Each scene shows the same named points in several views. A view is turned or mirrored, and shifted as a whole, has a little noise and may leave points out.
In the rows, 128 means zero.

Scene 1
View 1
J_6: [137, 131, 134, 147, 113, 147, 178, 167, 153, 110, 122, 129, 115, 126, 139,
 150, 160, 128,  96, 153, 145, 113, 145]
J_585: [ 98, 139, 128, 127, 166, 106,  81, 102,  68, 143, 127, 193, 163,  82, 112,
 127,  82,  82, 131, 159,  92, 140,  98]
J_568: [119, 134, 133, 144, 148, 133, 140, 131, 113, 117, 160, 160, 123, 104, 127,
 144, 131, 112, 108, 152, 120, 129, 119]
J_213: [130, 127, 120, 130, 139, 120, 123, 120, 105, 135, 139, 161, 146, 106, 127,
 133, 105, 104, 113, 157, 108, 116, 118]
J_778: [119, 129, 124, 141, 132, 134, 138, 143, 117, 127, 115, 155, 129, 105, 113,
 144, 149, 111, 112, 148, 124, 131, 126]
J_527: [115, 133, 110, 134, 149, 104, 132, 127, 113, 141, 123, 153, 136, 100, 105,
 131, 140, 126, 106, 146, 127, 110, 108]
J_57: [109, 122, 113, 128, 160, 112,  96, 103,  79, 141, 138, 178, 147,  91, 101,
 136, 115,  99, 128, 147,  91, 141, 103]
J_93: [161, 113, 128, 142, 100, 162, 179, 159, 151, 112, 141, 126, 115, 135, 148,
 152, 148, 123,  99, 154, 129, 117, 155]
J_663: [115, 141, 139, 139, 147, 123, 136, 134, 114, 122, 137, 163, 138, 103, 136,
 132, 106, 105, 112, 160, 121, 120, 122]
J_971: [118, 134, 127, 143, 142, 124, 143, 137, 119, 125, 140, 153, 128, 106, 124,
 140, 135, 119, 106, 152, 128, 119, 120]
J_814: [105, 137, 124, 134, 149, 118, 108, 126,  92, 137, 108, 171, 148,  91, 109,
 135, 119,  95, 121, 154, 112, 136, 114]
J_506: [121, 127, 114, 134, 127, 127, 125, 136, 112, 142,  96, 155, 146, 103, 111,
 139, 132, 109, 116, 149, 116, 125, 125]
J_97: [118, 121, 119, 146, 147, 133, 136, 128, 109, 120, 150, 157, 116, 103, 102,
 153, 163, 119, 111, 144, 115, 140, 117]
J_561: [118, 121, 116, 131, 124, 137, 111, 133,  98, 139,  90, 161, 147, 103, 108,
 146, 132,  94, 128, 147, 103, 144, 124]
J_261: [152, 124, 123, 136, 112, 139, 170, 148, 143, 124, 137, 129, 131, 126, 147,
 136, 123, 127,  95, 155, 133,  99, 140]
View 2
J_213: [126, 108, 144, 123, 134, 107, 110, 143, 177,  98,  94, 152,  90, 121, 108,
 104, 132, 137, 117, 114, 161, 120, 105]
J_527: [102, 132, 139, 110, 119, 112, 129, 155, 172, 122,  98, 151,  90, 121, 121,
 125, 125, 137, 118, 119, 134, 132, 102]
J_585: [115,  72, 170, 166, 117, 106, 127, 140, 193, 114,  99, 171, 115, 115,  87,
  85, 106, 168, 113, 120, 168,  92, 119]
J_814: [112,  97, 156, 135, 122, 117, 129, 148, 167, 120, 114, 151, 108, 113, 103,
 102, 131, 151, 117, 112, 143, 110, 123]
J_97: [108, 129, 143,  68, 119, 118, 129, 141, 174, 118,  97, 126,  95, 114, 129,
 108, 139, 158, 128, 110, 152, 129, 133]
J_93: [148, 147, 112,  52, 158, 114,  91, 147, 141,  77, 103,  98,  74, 117, 134,
 121, 182, 101, 128,  85, 150, 150, 117]
J_6: [139, 156, 113,  64, 148, 118, 106, 155, 132, 103, 111, 101,  76, 111, 135,
 135, 170,  99, 137,  89, 136, 146, 119]
J_261: [144, 147, 114,  87, 150, 106,  96, 153, 152,  84,  98, 120,  69, 123, 126,
 131, 160,  99, 126,  97, 148, 148,  98]
J_57: [100,  89, 164, 127, 116, 109, 129, 139, 195, 112,  95, 165, 106, 124, 105,
  89, 120, 174, 107, 123, 156, 112, 119]
J_568: [135, 130, 138,  88, 129, 111, 117, 139, 174, 108,  92, 128,  88, 109, 117,
 116, 128, 143, 137, 105, 167, 118, 123]
J_663: [147, 119, 136, 119, 140, 107, 108, 139, 169,  98,  95, 133,  85, 111, 106,
 116, 132, 129, 133, 103, 171, 114, 111]
J_778: [116, 127, 138,  95, 131, 118, 122, 149, 152, 116, 114, 125,  96, 113, 121,
 113, 150, 133, 121, 102, 137, 129, 124]
J_506: [106, 110, 146, 121, 132, 118, 119, 154, 157, 111, 118, 143, 100, 120, 115,
 107, 152, 129, 109, 107, 129, 130, 115]
J_561: [102, 102, 152, 125, 128, 119, 124, 155, 153, 118, 126, 143, 109, 117, 112,
 101, 155, 138, 108, 105, 127, 123, 128]
View 3
J_568: [173, 114, 123, 129, 113, 126,  93, 119,  92, 115, 125,  98, 103, 138, 107,
  88, 104, 136, 120, 114, 160, 127, 126]
J_971: [162,  98, 129, 132, 115, 123,  99, 110,  98, 123, 129, 103, 106, 140, 113,
  99, 110, 134, 126, 112, 153, 125, 119]
J_57: [153, 127, 128, 112, 105, 108,  85,  92,  85,  99,  76,  94,  63, 120, 110,
  77, 114, 131, 136, 143, 134,  99, 158]
J_261: [151,  82, 136, 122, 151, 143,  99, 106, 120, 125, 170, 111, 124, 152, 134,
 125, 100, 156, 119,  94, 148, 129, 102]
J_527: [144,  90, 140, 138, 108, 110,  98,  93,  96, 118, 118, 103,  88, 145, 121,
  93, 125, 144, 136, 123, 141, 110, 124]
J_6: [154,  87, 124, 129, 125, 148, 120, 127, 115, 138, 166, 131, 145, 148, 127,
 127, 113, 130, 122,  96, 169, 151,  93]
J_814: [151, 113, 128, 120, 103, 106,  96,  93,  99, 118,  89, 101,  85, 113, 111,
  99, 116, 114, 135, 128, 123, 107, 147]
J_97: [153, 115, 122, 127,  95, 128, 107, 121,  87, 115, 111, 117, 100, 145, 112,
  86, 124, 134, 134, 130, 175, 131, 124]
J_93: [153, 106, 121, 105, 144, 166, 114, 133, 119, 124, 174, 133, 145, 149, 129,
 129,  97, 141, 120,  99, 177, 151,  99]
J_506: [135, 104, 136, 114, 119, 118, 100,  93, 108, 121, 111, 119, 100, 125, 127,
 115, 119, 120, 135, 126, 128, 117, 132]
J_778: [147, 104, 126, 122, 108, 124, 109, 108, 102, 127, 120, 120, 110, 131, 122,
 110, 121, 121, 132, 121, 149, 129, 121]
J_213: [159, 114, 130, 113, 130, 118,  86,  99,  99, 110, 114,  94,  86, 127, 117,
  95, 100, 140, 124, 117, 134, 106, 140]
View 4
J_93: [ 92, 153, 118, 144,  52, 137, 126, 119, 131, 110, 156, 122, 142, 127, 165,
 197, 110, 145, 122, 102,  98, 164, 102]
J_778: [115, 133, 107, 147, 110, 142, 146, 123, 131,  90, 140, 134, 149, 140, 142,
 131, 116, 135, 131, 111, 139, 136, 138]
J_568: [125, 150, 121, 135, 104, 126, 140, 118, 132,  91, 122, 152, 153, 116, 121,
 141, 118, 142, 151, 104, 130, 141, 128]
J_663: [130, 149, 124, 143, 103, 141, 147, 107, 125, 101, 120, 147, 140, 107, 125,
 147, 126, 138, 160, 105, 128, 127, 112]
J_57: [135, 133, 118, 132, 143, 134, 166, 109, 134, 104, 111, 166, 138, 124, 122,
  89, 123, 140, 188, 108, 168, 125, 160]
J_971: [119, 137, 119, 142, 106, 131, 141, 123, 135,  82, 131, 139, 145, 120, 129,
 136, 117, 137, 140, 111, 130, 142, 125]
J_814: [135, 131, 109, 144, 140, 143, 162, 117, 128,  94, 118, 154, 150, 133, 122,
  96, 123, 130, 160, 110, 163, 115, 152]
J_506: [114, 121, 109, 150, 121, 153, 161, 123, 127,  93, 137, 129, 131, 137, 149,
 117, 117, 131, 146, 117, 150, 125, 137]
J_585: [155, 139, 122, 145, 156, 151, 176,  98, 118, 104,  95, 166, 133, 110, 109,
  84, 135, 130, 199, 108, 173,  94, 145]
J_261: [ 94, 133, 126, 147,  74, 140, 136, 118, 132,  94, 144, 118, 121, 116, 156,
 168, 112, 139, 134, 112, 106, 155, 100]
J_97: [118, 145, 107, 128, 106, 121, 138, 126, 143,  93, 132, 152, 163, 144, 131,
 126, 111, 145, 141, 103, 141, 155, 151]
J_561: [120, 122, 102, 157, 130, 159, 163, 119, 123, 100, 135, 131, 139, 146, 147,
 111, 121, 126, 144, 115, 154, 117, 148]

In a view up to two points have been moved. Name them for each view, in the order of its rows, or write none.
view 1: J_663, J_561
view 2: none
view 3: J_261
view 4: J_93, J_814
